Points, in no order, along strands that fork, close into loops and pass close to each other.
In the rows, 128 means zero.
Points whose rows are less than 157 apart are linked; no others are.
<395>: [ 75 148 101 146 158 100 112 126 143 131 125 109 112 115 107 135 135  86
 119 126 158 105 115 117 123 127 123 140 124 140 121 118 141 112 120  88
 162 134 160 100 125 112 139]
<1466>: [103 154 205 116  68 130 144 117 114 104 148 132 139 129 153 106 143 147
 120 157 113 103 149  62 141 147 153 148  81 134  99 112 110 118 108  99
 126 146 150  89 105 125 147]
<1244>: [157 114 159 133 121 125 133 137  96 100 138 112 186 118 145 148 144 121
 140 146 124 139 118 129 125 168 127 145 128  64 121  92 125 177 155 143
  91 197 154 103 107 180  86]
<512>: [ 83 129 152 114 123  97 125 101 106 109 153 135 146 109 125 137 122 141
 130 123 146 159 151  62 130 113 121 111 143 171 120 137  94 107 111 115
 174 101 123 130 153 139 129]
<159>: [153 120  53 116 166 138 145 167 184 141  88 115 141 169 107 152 126 161
 121 145 113 126  73 202  70 129 125 125  96 106 144 137 128 133 194  99
  48 168  99 142  66 116 147]
<653>: [ 62 111 162 109 115 101 142 109 103  85 120 150 155 120 104 142  86 150
 111 127 139 167 142 108 124 129 104 121 111 134 105 145  86  87 125 110
 163 109 152 128 173  79 153]
<1059>: [187 130 154 110 120 148  95 156 117 116 141  89 150  96 145 126 168 125
 141 119 124 109 133  88 120 135 144 134 130 101 132 112 144 171 147 138
 115 159 120 126  91 173 113]
<1335>: [136 109 130  79 158 136 122 152 137  80 174 143 139  49 123 140 129 110
 189 121 140 165 128 135  66 140 119 156 135  82 129 136 123 157 165 132
 163 127 144 135 153 117 152]
<802>: [150  78 152 139 118 146 134 164 141  89  90 127 169 164 140 116 124 145
 135 133  86 136 138  51 140 161 135  92 131 107 162 123  58 103 149  84
 149 106  99 176  95 140 137]
<409>: [153 152 144  94 149 149 142 125 113 135 182 144 163 109 142 134 134 142
 168  96 128 166 155  54 123 103 116 118 137 206 103 145 109 156 101 176
 128 156  85 145 100 157 129]
<40>: [166 101  98 148 118 157  74 114 128 136 110 147 224 127 107 125  98 167
 129 144 108  97 124 138 153 160  97 141 140 101 154 111 140 161 139 107
 108 180 172  61 130 134 128]
<1167>: [126  94 128 135 138 137 142 172 138 123 126 120 136 150 119  98 153 140
 151 121 104 117 119  51 108 115 140 138 159 137 147 128 101 113 142 112
 129  71  93 155 104 124 144]
<144>: [ 94 150  92 145 123 156 116 153  95 163 158 168 179 116 134 123  95 146
 119 144 115 163  67  99 112 135 104 189 169 176  86 132 152 155  97 176
  99 155 121 117  72 139 133]
<663>: [143 140 105 107 150 168 106 184 116 118 174 171 164 102 133 115 149 145
 126  99 142 138 140  84 115 155 140 152 135 137 119 103 103 179 104 180
 101 135 122 120  76 179 179]
<106>: [173 135 137 150 104 116 185 123 167 154  98 159 146 171 128 121 144 130
 119 168 100 110  86 151 106 141 171 160 123  70 162  96 125 147 190 136
  61 140 128 125 136 141  84]
<22>: [133 119  84 123 184 110 110 136 144 152 126  92  89 175 109 130 135  96
 140  75 131 170 155 112 162  83 130  43 140 162 128 147 102 150 148 135
 150 115  63 186 107 189 156]
<1204>: [ 92 161 116 117 161 133  96 160 161 135 133  89 115  66 121 152 178  56
 135 118 161  79 113 119 110 143 150 136 133 111 107  92 169 142 108 100
 160 157 163 118  91 141 143]
<289>: [ 97 169 147 108 109 141 160  88 110  78 168 184 126 128 150 150  96  92
 107 137 127 210 162 117 172 142  88 129 122 167  99 122 120 160  72 197
 105 194 132 106 123 153 130]
<543>: [111 120 142 125 125 127 126  96  88 154 129 133 149 122 114 136 110 177
 154 109 117 127 126  45 130  86 108  87 150 222 124 170 117  79  72 113
 158  91  83 138 141 131 128]
<1530>: [ 73 158 158  64 111 114 110  88 155  96 155 120 105 112 137 136 125 131
 144  94 141 134 206 161 145 155 145 127  58 174 127 168  75  93 101 112
 160  91 140 151 181  86 175]
<1184>: [142 144  96 159 149 107 149 174 143 153  99 121 109 228 116 125 123 148
  69 125 137 109  88 135 120 115 137  90 120 118 134 108 123 138 164 123
  55 126 106 154  64 150 138]
<241>: [166 144 122 157 104 118 155 120 135 139 119 127  85 150 146 121 176  61
 105 144 148 118 138 147 151 124 169 124 113  76 140  95 152 150 165 134
  95 158 127 128 128 167  48]
<416>: [129 146 164 119 104 113 121  98  96 129 157  79 121 104 177 121 160 106
 155 134 158 139 136  79 130  92 122 122 140 167  93 135 148 147 118 136
 152 144 100 147 117 167  80]
<439>: [126 133  71 134 169 118 131 148 141 130 138 147  90 205  95 117 119 126
 107  90 136 148 150 104 155  92 124  63 118 174 132 145  99 132 117 137
 114 107  68 171  80 170 172]
<1164>: [139 153  99 115 153 158 126 184  79 107 173 145 137 119 160 134 158 137
  97 127 152 153 142 134 130 170 114 145 121 146 111  95 102 195  96 212
  80 171 120 119  63 219 156]
<371>: [151 105 132 163 132 114 153  72  71 145  90 121 165 131 118 169  86 128
 100 135 159 152 112 160 156 113 115  86 152 102 137 116 154 131 135 139
 152 140 157 126 186 127  46]
<1586>: [112 102 134 149 107 112 135 135 151  96  83 139 132 184  98 150  81 132
 119 109 101 160 123 112 149 116 115  71 107 101 126 140  90 107 137  72
 138 141 133 156 126  91 147]
<16>: [116 154 106 152 144 118 131 145 131 173 133 127 146 139 130 134 107 136
 133 137 116 146  40 109  79 101 116 178 161 171  86 134 158 129 127 156
 100 143 111 152  83 122 125]
<477>: [168 136  64 150 180 174  88 165 143 206 132 142 170  94 116 118 143 136
 140 149 126 114  93 125 109 140 148 175 184 100 135 107 170 168 149 160
 115 121 116 125 132 158  93]
<1161>: [ 83 146 127 133 105 154 169 162  98 112 170 173 149 130 163 110 117 120
 111 162 101 159  93  89 131 151 128 187 174 166 105 125 145 157  80 196
  68 150 116 110  80 172 135]
<642>: [135 109  90 120 123 128 155  75 139 157  68 119 154 100 111 163 134 118
 112 129 147 107  65 219 131 124 160 126  87 110 157 118 145  97 151  86
 138 153 170  85 160  64 110]
<1037>: [123 144  94 174 131 128 133 123 107 118 156 149 101 152 138 116 106 101
 107 159 134 168 121 158 148 122  91 164 137 160 132 124 166 174  94 182
 107 154 110 108 119 168 122]
<393>: [ 81 123 139 147 118 116 134  96  81 139 124 126 104 112 149 160  91 116
 117 145 142 164  62 169 105  87 104 161 143 168  93 141 169 101  78 173
 140 120 134 127 129  76 114]
<862>: [151 128  83 157 128 134 125 171 174 120  92 139  98 218 116  96 123 141
  81 124 103 108 130 132 152 129 121  89 103 125 171 125 121 123 142  85
  93 120  94 135  83 124 161]
<417>: [150 121  74 116 146 172  96 165 146 152 126 128 155 111 120 111 114 164
 156 113 115 141 104  95 112 115 105 154 127 176 123 165 129 131 122 114
 143 119  98 135 104  85 158]
<832>: [ 88 149 137 145 101  79 159 152 146 142 122 129  55 214 122 109 123  75
 101  95 146 146 130 137 131  89 159  90  99  87  63  97 130 123 110  81
 111 143 163 161 105 118  95]
<1398>: [ 87  72 143 126 102 132 149 121 154  82  93 152 161 147 108 139  91 164
 146 140  79 152 128 147 119 147 109 114  95  87 131 143  65  78 138  46
 143 166 153 128 126  74 169]
<625>: [158 130  51 158 160 127 137 100 146 209  62 123 169 149  86 160 105 120
 106 131 127 117  48 146 134 102 139 138 147 136 133 116 157 121 170 135
 113 142 132 138 136 125  92]
<274>: [178 151  97  86 139 183  86 165 149 121 172 141 140  64 124 113 128 157
 196  91 125 141 134 124 104 128 116 149 116 150 126 165 152 186 131 158
 133 135  96 153 109 111 170]
<1338>: [127 137 163 116 113 140 136 102 157 127  78  95 151  96 133 144 161 141
 131 149 145  84 135 192 111 134 166 119  79 110 132 130 146 103 140  57
 140 149 168  83 177  87 116]
<317>: [172 118 113  90 137 159  91 147 136 107 161 133 125  35 121 135 116 141
 192 112 125 120 125 160  91 136 114 155 125 126 150 156 153 165 139 148
 175 112 132 136 151  80 164]
<1152>: [141 110 129 123 105 154  78 104 148  95 124 118 210  77 110 148 129 169
 150 136  94  92 146 135 131 163 125 123 127  94 145 103 122 158 132  68
 124 210 178  70 115 132 150]
<381>: [167 105 158  74  90 146 115 104 159  91 140 124 136  89 156 132 108 159
 180 116 110 150 159 147 137 144 115 124  73 176 172 172  88 132 111 126
 152 120 108 140 150  82 163]
<655>: [101 130 108 141 125 147 152 131  88  84 177 178 146 114 147 115 105 105
 116 161 113 186 138  99 162 156  95 164 164 139 126 113 127 172  87 196
 113 155 132  88 124 178 137]
<945>: [173 135 133  78 166 171 111 135 153 136 189 142 135 107 145 131 160 135
 170  77 110 129 190  57 138 121 146 100 134 196 129 140  92 147 114 176
 126 124  68 180  96 160 159]
<247>: [112 103 140 123 118  94 163 107 113 125 114 138 113 128 131 126 110 114
 118 140 164 149 135 192 116 131 126 140 118  89 139 123 138 109 130 137
 143  94 158 105 191  81  88]
<676>: [108  95 173 118  95 123 151 151 154  84 104 146 141 193 127 128 111 143
 124 101  88 167 145  88 153 148 152  62  92  89 128 114  40  94 126  75
 127 156 134 176  98 130 166]
<226>: [170  91 122 129 108 150 127 110 132 140  84 125 212  98 137 145 106 200
 128 149  97  75  87 180 128 162 128 156 132 130 177 126 133  91 138  87
 137 128 159  69 146  51 121]
<1267>: [207 142 119 164 105 129 154 112 147 152  89 149 143 192 122 126  89 173
  86 163 104 115  91 195 121 126 125 124 113 109 177 128 154 157 171 142
  32 153 121 110 138 133  95]
<64>: [ 92  86  91 168 194 114 150 150  77 161 130 136 185 156 101 159 115 111
 147 129 136 153  82 101 103 122 117 136 213 104 102  92 120 127 153 152
 136 130 135 141 114 197  98]
<953>: [136  79 148  79 126 108 147 103 105  99 141 122 135  79 151 130 105 141
 152 134 165 163 134 221 100 138 113 162 110  97 132 145 128 118 130 167
 165  93 141  92 168  51 128]
<1386>: [121 154 145 128 115 123 140  60  86 115 149 172 106 126 130 155  75 118
 121 100 140 196 148 135 162 104  86 102 128 194 105 148 118 132  65 201
 133 141 117 128 149 117 129]
<8>: [136 159 155  87 119 157  95 147 138  97 200 162 114  58 100 120 165 132
 141 122 111  86 171  71 136 170 126 144 137 122 144 108 122 130  94 140
 155  96 141 122 123 149 175]
<760>: [236 118 124 163 125 146 134 114 114 164 113 134 156 148 135  99 112 179
 106 168 114 124 116 170 136 128 121 141 126 122 184 137 167 165 161 172
  74 128 103 109 157 141  77]
<866>: [160 109  61 162 144 149 122 154 180 124  66 137 134 198 108 131  95 161
 104 139  99 131 106 188 117 139 100  87  92 119 166 150 126 125 161  78
  78 161 100 139  86 117 153]
<198>: [103 150 150 160  93 101 170 152 115 123 109 154  89 219 136 130 107  95
  92 130 124 180 103 157 119 114 148 120 134  71  63  95 135 141 133 137
  52 150 140 169 110 129  82]
<1299>: [131 104 146  93 127 154 114 173 175  69 168 163  98  98  88 118 155 117
 166 125  94 110 167 109 113 164 133 132 125  82 170 112  93 123 129 126
 142  84 129 135 129 142 201]
<1474>: [193 149  94 111 129 190  73 158 181 159 121 114 127  76 105 123 167 126
 148 135 116  65 122 140 128 139 128 134 138  98 165 128 195 148 129 121
 116 126 132 110 128 126 129]
<923>: [161 141 139 167 118  92 152 103 170 199  99 123  93 150 150 112 108 166
 107 136 110  99  46 149 112 101 128 182 152 172 134 147 153  90 109 163
 103  97 101 135 142  61 124]
<540>: [115 150 133 165 129  93 155 156 149 154 103 108  98 218 117 127 141 105
 103  92 133 123  77 100 116  82 155 102 126 120 108 114 131 119 148 108
  92 134 125 163  75 129 109]
<976>: [ 93 125 141 152 127 107 184 162 111 113 125 154 127 199 117 126 111 101
 110 134 132 174  83 134 100 130 131 144 151  86  97 103 111 140 148 169
  62 130 133 148  89 152 117]
<1403>: [126 120 121 135 144 129 127 116  77 101 156 120 204  85 153 161 110 119
 142 161 139 180 120 118 130 162  92 147 162  94 115  98 148 186 133 155
 147 192 153 109 150 171  83]
<1549>: [198 112 139 103 129 140  88 100 141 133  87  52 143  66 139 147 135 125
 144 123 130 104 157 134 158 122 128  81 128 121 171 151 159 153 149 121
 167 131 115 127 174 122 106]
<761>: [107 134 188 127  80 127 139 132 119 101 150 144  96 144 157 103 161 115
 112 140 115 122 167 104 142 144 172 123  71  91 101  85  90 135 109 123
 117 172 177  99  95 160 160]
<818>: [ 75 169 161  92  96  94 129  95 118  99 155 113  81 115 169  83 148 121
 148 118 164 116 213 184 127 157 145 159  73 145  80 160 119 110  89 142
 150  78 140 163 180 105 128]
<183>: [ 62 159  99 156 176  93 117 133 142 138 109  93  88 116  98 137 167  98
 110 104 160  68 157 109 129 125 139 124 155 135 142 144 141  73 119  70
 170  71 135 114 152 133 139]
<196>: [ 88 152 149 115 126 123 129 138 137 123 124 102 146 102 134 128 129 140
 141 136 142 105 102 100 102 119 123 164 112 156 110 144 138 104 127  75
 154 125 138 108 128  74 146]
<607>: [137 121 111 146 163 141 125 181 163 168 122 118 127 137 123 105 185 121
 131 131 115  60  84  64 103 132 170 167 192 109 146  84 129 103 148 121
 113  79 127 144 103 137 132]
<1428>: [119 130 150 161 103 129 123  61  55 127 126 137  93 128 132 165  75 135
 114 107 145 169 108 166 157  83 106 107 139 180 104 139 155 114  44 188
 142 105 112 110 133  94 122]
<1181>: [ 94  84  78 147 200 132 120 152  88 184 142 137 154 113 100 120 114 133
 167 117 118 147  81  90  76  84 112 138 189 149 106 129 135 114 143 125
 168 102 104 129 134 154 119]
<455>: [ 55 121 103 174 167  83 138 109 101 172 100 138 120 152 101 160 109 114
 111 125 134 102  72 119  97  94 120 126 183 150 115 145 138  51 126  95
 162  84 146 122 147 104 112]
<459>: [ 65 122 114 143 161  89 177 127 138 155  98 148 104 153 101 142 114 110
 107 135 116 111  71 137  87 105 133 169 144 116 118 127 119  55 159  92
 141  82 159 132 146  56 122]
<898>: [105 102 106 174 153  95 134 121 104 160  84 110 119 165  90 146 102 136
 103 109 127 108 122 107 148  96 126  67 174 143 148 152 127  82 126  86
 177  73 128 131 161 114 102]
<1234>: [ 77 125 176  99  97 143 184 116  68  94 166 166 159  94 166 114 112 126
 157 160 125 181 126  63 111 122 114 154 179 155  95 147 122 132  92 169
 123 112 110 119 132 162  97]
<541>: [194 118 144 107 106 132 105 104 140  90 139 117 121 134 134 121 112 138
 154 118 112 170 169 131 162 118 115  93  91 147 168 158 103 156 144 140
 134 136  89 151 151 137 130]
<260>: [155 135 195 111  49 102 143 104 118 133 112  96  89 145 173  88 128 157
 127 130 148 109 157 164 141 107 141 126  79 129 128 155 146 109 124 113
 119  99 132 134 157  62  76]
<482>: [ 94 114 174  61  89  98 180 120 100  82 126 159 115 134 148  82  96 124
 169 138 147 210 154 118  89 128 110 142 137 100  84 125 109 126 133 148
 111  98 135 164 170 111 106]
<519>: [ 80 121 161 160 107  94 133  95  83 102 111 146 160 148 100 142  77 158
  84 137 129 116 137 113 159 143 105 116 133 115 129 130 108  97 115  97
 157 106 169  98 169 102 131]
<54>: [117 127 100 202 118 119  91 122 100 165 137 140 135 159 128 103 147 107
  78 151 117  75 132  78 171 137 126 137 180 135 139  91 144 119 105 136
 123 127 142  87  93 176  97]
<1219>: [102  89 129 156 151 124 150 117  65 148 153 136 147  82 149 133  98 134
 140 166 134 158  96 134  98 124 102 164 195 146 132 128 156 127 113 170
 167 101 133 113 175 136  84]
<702>: [103 161 138 160 142 108 117 108 123 142 133  91  61 103 116 124 194  99
 106 123 162  41 185 127 149 131 147 130 160 122 144 158 163  82 122 102
 166  57 117 136 169 159 101]
<26>: [143 116  85 153 183 150 124 142 108 174 159 131 128  58 131 131 135 112
 160 154 141 132 103 139  94 125 134 180 190 124 143 115 180 156 129 163
 158 101 118 131 168 145  90]
<1567>: [ 90 134 183 146  96 100 132 114  86 117 136 103 156 121 173 125 162 107
  98 164 151 108 147  77 138 132 146 122 148 122  95 109 141 126 137 112
 156 141 131 123 130 162  55]
<1247>: [113 167 186 111  98 125 108  96 114 120 161  87 108  78 158 108 180 136
 144 132 163  77 167  91 137 124 134 141 125 185 107 179 140 112 108 114
 164  94 100 144 142 134 115]
<796>: [135 123  79 116 190  93 103 126 157 118 129  99  98 153  97 146 123  75
 136  81 142 192 149 147 152 113 120  63 124 107 136 126 103 160 171 135
 142 160 121 150 137 159 163]
<1439>: [120 130 111 141 119 146 129 147 134 138 116 129 145 162 110 113 119 157
 137 117 111 131 110  51 129 102 110 123 136 191 130 146 114 101 102 103
 127 104  94 139  95 111 149]
<216>: [129 125 152  76  97 113 186 111 109  99 138 167  83 174 138  87  93 118
 177  91 133 213 178 123 118  92 111 109 137 133  96 150  84 131 134 172
 112  79  96 194 173 121 109]
<1348>: [106 127 174 102 126 141 157 135 152 115  93 104 144 112 148 127 152 190
 130 137 122 100 134 220  79 141 162 171  70 114 115 155 131  56 132  68
 148 103 158  88 169  49 155]
<450>: [ 93 178 209 112 107 117  93 108 117 100 147  83 122  80 173 106 188 126
 119 140 172  94 204 179 143 155 151 162  98 146  87 168 152 111  94 142
 175  99 132 149 178 133 103]
<1579>: [ 93 109 111 164 165 101 158 164  88 148 115 150 169 209  97 149 108 120
  92 124 127 126  80 121 113 135 122 141 181  98 113  91 106 127 151 162
  79 133 148 153  77 178 133]
<831>: [150 117  63 149 174 140 120 157 164 176 101 134 159 149  98 123 139 120
 127 136 122  94  82 115 108 132 140 156 164 109 146 104 143 128 166 120
 105 122 127 120 118 127 122]
<331>: [159 110 146 109 128 163  92 182 174 120 104  82  90 113 131 116 189 109
 129 104  98  77 152  62 154 135 138  78 143 116 148 120 108 100 126 112
 157 100  92 185  78 153 171]
<1396>: [160 143 131 133 118 152 106 137 156 160 104 116 157  80 150 120 139 187
 128 144 103  51  93 140 120 158 134 187 136 135 165 130 155 102 122  86
 127 105 147  79 157  59 133]
<1470>: [119 170 164 112 101 132 157 109  89 124 154 115 127 136 169 151 149 112
 151 106 140 174 124  63 131  87 110 115 128 197  63 144 133 143  82 165
 118 169  85 158  74 175  83]
<154>: [ 97 156 109 144 136 119 135 122 122 152 124 138 109 126 148 169  92  98
 105 147 108 175  20 160  74  86 100 195 142 172  67 156 172 129 116 176
  95 167 124 158  92  84 123]
<720>: [137 136 170  97 113 135  91 110 127  94 202 132  73  72 112 122 172  97
 131 140 132  83 208  95 165 146 123 117 146 108 142 120 120 113 147 158
 170  86 115 152 149 182 138]
<1249>: [181 142  80  84 129 190  91 186 201 109 135 111 104 108 124 122 156 160
 182 116 119 104 130 190  82 136 122 119  95 128 143 156 149 180 145 117
  75 137  82 163  54 142 186]
<1116>: [173 117 121 133 128 120 133  80 110 145  87  86 151  90 139 146 131 120
 113 129 167 113 131 155 163 121 141  91 123 111 164 127 158 141 144 127
 158 129 145 100 184 119  69]
<166>: [127 136 123 177 124 119 138 150 126 115 164 156  64 170 126  85 161  82
  88 136 138 113 146 110 145 129 138 148 126 115 151  97 124 146 122 159
  99 105 125 114  89 167 147]
<259>: [142 101 155  74 112 118 137  90 113  98 164 114 126  78 149 131  98 163
 166 104 148 152 157 182 142 142 120 150  93 150 140 164 104 112  99 174
 171  75 114 112 153  55 171]
<265>: [160 129 172 146  88  97 161 101 131 168 109  94  86 155 157 112 118 157
 117 131 136 107  94 156 135  99 134 150 123 150 154 155 155 100 117 144
 113  87 111 132 147  58  90]
<788>: [ 85 162 157 125  74 103 149 134 141 123 156 158  44 176 136  92 143  99
 125 132 121 132 190 122 150 137 172 125  55 102  86 110 100 117  97 103
 125 141 174 104 105 133 163]
<658>: [181 131 186 101  47 131 105  91 143 121 118  69  60 112 172  98 157 139
 148 120 143  64 205 182 162 122 153 103  65 116 128 172 137 111 151 118
 140 108 110 161 170  81  88]
<1509>: [183 121 136  89 133 179  94 148 160 124 170 113  97  94 114 107 175 123
 170 106 109  87 171  66 155 125 129 101 140 152 142 150 118 138 127 157
 145  95  67 203 104 160 168]
<1028>: [153  99  66 147 159 128 142  95 122 162  80 142 161 136  88 165  93 109
  96 125 121 128  64 187 124 107 114 133 117 110 151 130 146 110 161 131
 120 160 166 111 141  78 107]
<582>: [150  96 170 107 121 173 103 183 167 105  90  96 114 111 133 134 186 123
 126  95  91  69 131  86 133 142 154  84 115  88 148  94  97 124 138  97
 128 149 147 159  82 164 173]
<735>: [ 97 104 151 136 117 142 183 129  75 123 167 155 116  97 166  99  95 128
 151 174 121 187 102 127 110 124 102 186 200 159 131 154 152 138  96 196
 111  93 107 122 162 141 108]
<1125>: [111  92  86 160 176 110  93 114 109 190  94  82 118 124 104 123 139 130
 142 111 127 103 146  77 149  91 118  68 184 158 150 156 137  97 123  92
 179  91  96 123 164 157 119]
<1319>: [ 92  78 151 111 114 137 160 113 154 100  74 134 146 118 128 148 114 173
 138 146  97 129 125 206  92 141 127 130  80  94 134 150  98  63 149  48
 148 142 172 109 149  39 153]
<1429>: [135 138  97  84 156 154  89 153 154 109 164 170 171 120 115 136 139 131
 113  75 126 148 146  88 133 146 128 115 103 158 124 105  74 155  96 158
 103 177 138 114  71 155 197]
<324>: [ 98 131 203  68  67 133 153 128 155  89 125 136 126 136 153 106 143 158
 164 136  98 141 182  86 120 142 157 120  58 135 104 132  80 105 112  77
 127 125 129 135 127  89 157]
<1004>: [135 127  68 165 167  90  91 111 145 126 123 136 106 150  83 137 113  79
  89  99 142 136 154 140 181 134 112  69 138 103 153 112 123 159 141 119
 143 160 155  95 142 161 140]
<53>: [172 112 129  92 150 133  63  91 130 124 147  75 140  81 132 145 108 124
 158 117 124 167 156 131 163 125 113  85 131 156 167 144 119 157 136 138
 172 135 113 143 183 133 145]
<1153>: [122 128 159 178  90 111 125 128  89 134 136 115 115 157 154 113 157  96
  74 120 127  92 137  66 167 124 152 113 139 122 110  92 121 121 145 128
 128 157 135 120  82 177  89]
<254>: [144 164  64 135 175 138  99 135 104 144 138 123 132 150 106 138  88 143
 113 139 152 172 105 167 124 116  80 134 106 163  95 123 158 178 125 164
  92 175 101 115  95 169 139]
<485>: [170 150 120 160 120 130 119 132 165 184 125 132 111 113 150  90 135 172
 122 152 108  78  75 122 116 140 130 205 159 157 157 140 154 105 115 137
 105  87 121 105 143  72 134]
<1369>: [137 126 139 157 132 128 132 153 142 104 142 154  70 149 130 112 172  63
 108 135 135 107 157 156 135 143 160 132 108  58 147  74 134 154 138 150
 104 143 150 110 110 179 120]
<611>: [111 104 138 125 165 117 137 125  90 101 161 117 170  92 149 147 133 102
 157 147 150 178 137  88 113 144 119 136 184  86 114  93 114 158 148 149
 169 136 130 131 152 189 100]
<275>: [129 145  94 124 153 129 130 132 148 108 138 191 133 189 101 145  95 141
  77  91 119 158 174  97 166 124 110  54  98 180 135 126  84 136 104 156
  88 143  87 137  78 148 175]
<1449>: [142  76 139 126 124 123 175  94 100 152  95 150 204 114 119 155  84 163
 110 157 116 111  68 167 113 144 134 167 153  97 154 121 131  93 158 140
 131  98 154 102 174  55 102]
<1578>: [ 79 165 163 169 103  86 103  88  95 119 119 117 149 138 127 137 120 139
  58 142 140  92 166 118 188 154 124 108 104 138 122 129 127 113 106  79
 166 146 169  76 151 136 116]
<548>: [106 170 142 100 145 157 125 167 171 148 106  90 167  68 130 157 185 109
 153 124 132  51  85 113  94 145 172 134 130 103  99  95 170 118 146  48
 151 157 158 115 108 102 149]
<811>: [132  96  96 121 175 114  63  85 108 172 116  70 131  78 112 139 103 134
 131 101 131 138 158 126 177 114 109  76 157 184 156 141 128 126 103 129
 205 107 109 112 179 140 148]
<1528>: [127 139  82 110 163 132 105 108 136 106 168 182 154 145  93 140  96 116
 107 101 123 189 154 110 154 141 101  96 109 163 134 115  83 148 111 163
 112 165 128 105 109 161 189]
<257>: [ 78 147 115 180 118 106  94 100  86 143 136 116 152 112 146 131 135 129
  77 166 136  83 129 105 166 150 111 145 166 170 138 121 163 121  75 121
 154 133 156  75 138 155  93]
<256>: [202 151 111 145 111 129 150 107 149 134 112 118  91 154 142 122 142  95
 130 128 155 133 129 224 132 109 132 121  89  98 163 133 161 177 168 149
  81 170 128 118 150 147  65]
<575>: [116  98 102 169 135 109 146 125 131 117  93 162 137 185  71 150  76 115
 104 118 118 138 104 155 134 112 106 108 121  84 139 125 117 112 161 105
 115 150 160 123 141  92 133]
<1472>: [ 97 165 129 156  85  90 147 127 166 145 107 141  51 199 109 120 105  92
 105 115 133 133 131 182 141 105 149 101  64 100  92 121 139 123 106  65
 110 174 186 108 125  89 122]
<52>: [110 122 163 107 136 101 124 109 112 100 132 105 156  96 165 144 169  84
 129 149 168 152 165 113 127 148 143 107 146  67 105  91 130 150 158 125
 161 149 143 135 164 175  69]
<601>: [144 119 135 141 102 114 190  91 124 155  88 158 183 129 126 146 103 129
 120 166 119 118  68 158 112 141 154 168 136  83 157 104 134 122 171 129
 103 128 160 119 174 111  63]
<403>: [118 135 180 104 100 131  92 110 138  77 136 119 171  88 128 129 143 154
 135 149 103 102 155  94 138 167 142 118  94 110 131 111 103 131 123  67
 145 161 162  83 134 132 167]
<948>: [117 110  83 137 160 152  94 141 101 195 150 133 141  83 121 105 117 172
 164 115 125 131  85  93  97  92 113 163 173 187 115 158 146 115 103 121
 173  98 101 123 133 103 129]
<982>: [195 160 118 116 114 178  89 146 198 122 126 103 105 120 117 111 167 127
 152 125 115  81 124 173 110 125 132 131 102 122 152 131 177 178 135 113
  74 173 121 110  84 137 150]
<1273>: [156 108 102 107 146 167  90 178 212  84 122 143  95 125  93 118 152 114
 155 115  93 108 153 144 121 152 121 101 122 100 178 125 106 130 129 117
 129 110 103 148  97 149 205]
<98>: [ 84  92 107 108 152  91 171 123 128 135 106 148  81 129 110 128 121  95
 118 128 152 147 106 183  84 104 123 164 111  94 124 142 126  79 152 124
 148  85 164 129 163  44 118]
<1123>: [110  82 126 102 172 116 126 141 128  82 158 134 166 102 108 149 127 103
 160 122 137 182 130 101 100 144 124 129 145  68 128  99  83 145 168 135
 154 139 149 134 145 152 154]
<536>: [162 114 202  92  81 153 113 156 145  96 126  88 108 113 149 119 190 120
 135 119 107  78 151  86 123 127 168 112  96  86 125  99 124 127 163 119
 121 148 130 142  98 155 130]
<711>: [112 152 142 120 142 129  96 110 126 124 188  94  61  60 106 123 182  91
 150 136 156  47 181 121 154 148 113 127 161 126 129 154 158 114 116 156
 179  60 120 170 158 178 129]
<670>: [142 147 154  92  70  97 115 110 157 126 115  94  47 147 151  86 146 132
 143 111 127  85 226 218 141 134 172  87  63  94 107 151 127 110 135  79
 146 105 147 159 186  88 108]
<338>: [106 111  56 170 165  94  96 111 122 138 105 146 100 159  67 155  74 104
  85 100 135 145 119 146 162 105  85  89 134 139 137 134 128 111 122 121
 162 139 157 104 141 103 147]
<1138>: [122 129 159 101 117 157 116 169 170 104  95  93 169  90 150 138 158 151
 172 133 105  84  98  94  95 146 147 134 118 120 122 127 132 110 144  29
 147 138 131 129 110  86 152]
<1048>: [176 126  58  93 159 151 120 188 168 133 125  99 113 143 134 139 120 179
 157 147 135 141 113 198  79 133 114 128  84 128 143 152 128 168 180 119
  54 143  66 151  66 134 159]
<740>: [243 127 112 142 134 155 112 105 129 150 130 108 105 114 139 111 142 122
 144 142 143 103 136 201 137 116 123 139 109 116 185 140 184 190 153 176
  98 136 102 120 156 145  91]
<1405>: [ 90 117 172  79 116 140 208 142  94  75 148 176 131 127 145  94 101 114
 161 137 135 221 128  88 107 144 119 167 165 101  88 126  93 139 127 185
  89 125 126 131 121 150 124]
<412>: [132 169  79 127 159 169  95 156  86 189 154 135 175 137 120 125  93 193
 119 150 146 163  99 138 126 122  97 151 136 169  75 120 153 180 121 170
  72 151  78 117  77 175 118]
<1485>: [139 141 109 150 144 136 136 163  81 107 163 145  78 157 168 114 171 108
  64 119 153 132 154 130 145 137 133 131 122 137 134  95  96 170 127 205
  83 143 107 139  72 228 143]
<847>: [ 59 165 146 144  94  89 170 143 152 150 131 148  40 184 135  91 124  95
 123 152 126 125 152 159 113 136 162 159  74  99  96 113 142  92 104  88
 108 113 182 108 131  95 148]
<401>: [ 56 154 174  73  98 108 142 123 160  99 113 137 109 152 138 124 121 157
 134 116 104 164 204 127 136 151 146 111  54 148 109 159  67  55 105  55
 162 101 131 158 163  75 176]
<1179>: [129 124 115 191 122 110 138  71  78 168  62 135 164 162  91 200  68 113
  83 117 145 113  82 154 158  98 148  81 176 122 120 120 152 119 123 116
 138 128 153 144 162 100  58]

How many points has the smallest loop of links through each point below? Write - if it is on no loop.
<393>: 9
<1153>: 17
<1338>: 8
<607>: 9
<761>: 27
<254>: 6
<395>: 5
<1125>: 12

A fork is a point with three links, a tip a point with one. Leave the first point through the second and follow the links. Name the first fork or tip that comes.
<1449> / <226>: <670>
<1369> / <166>: <575>
<1059> / <536>: <416>
<259> / <953>: <53>
<1567> / <1153>: <1439>
<1470> / <409>: <611>
<1474> / <982>: <832>
<216> / <482>: <831>

Name the points in between on the shortest way along the links from the first point to the second, in order.
<1273> / <1138>: <1299> > <8> > <720> > <711> > <702> > <183> > <395> > <196>
<1335> / <642>: <317> > <274> > <417> > <1439> > <1167> > <607> > <831> > <625> > <1028>
<1184> / <1123>: <540> > <832> > <198> > <976> > <1579> > <64> > <1181> > <948> > <417> > <274> > <317> > <1335>
<317> / <1004>: <274> > <417> > <1439> > <1167> > <802> > <676> > <1586> > <575> > <338>
<401> / <1474>: <324> > <1466> > <761> > <788> > <847> > <1472> > <832> > <540> > <1184> > <862> > <866> > <159> > <1048> > <1249> > <982>
<1449> / <796>: <601> > <106> > <1267> > <760> > <740> > <256> > <241> > <1369> > <166> > <1485> > <1164> > <663> > <1429> > <1528> > <275> > <439> > <22>
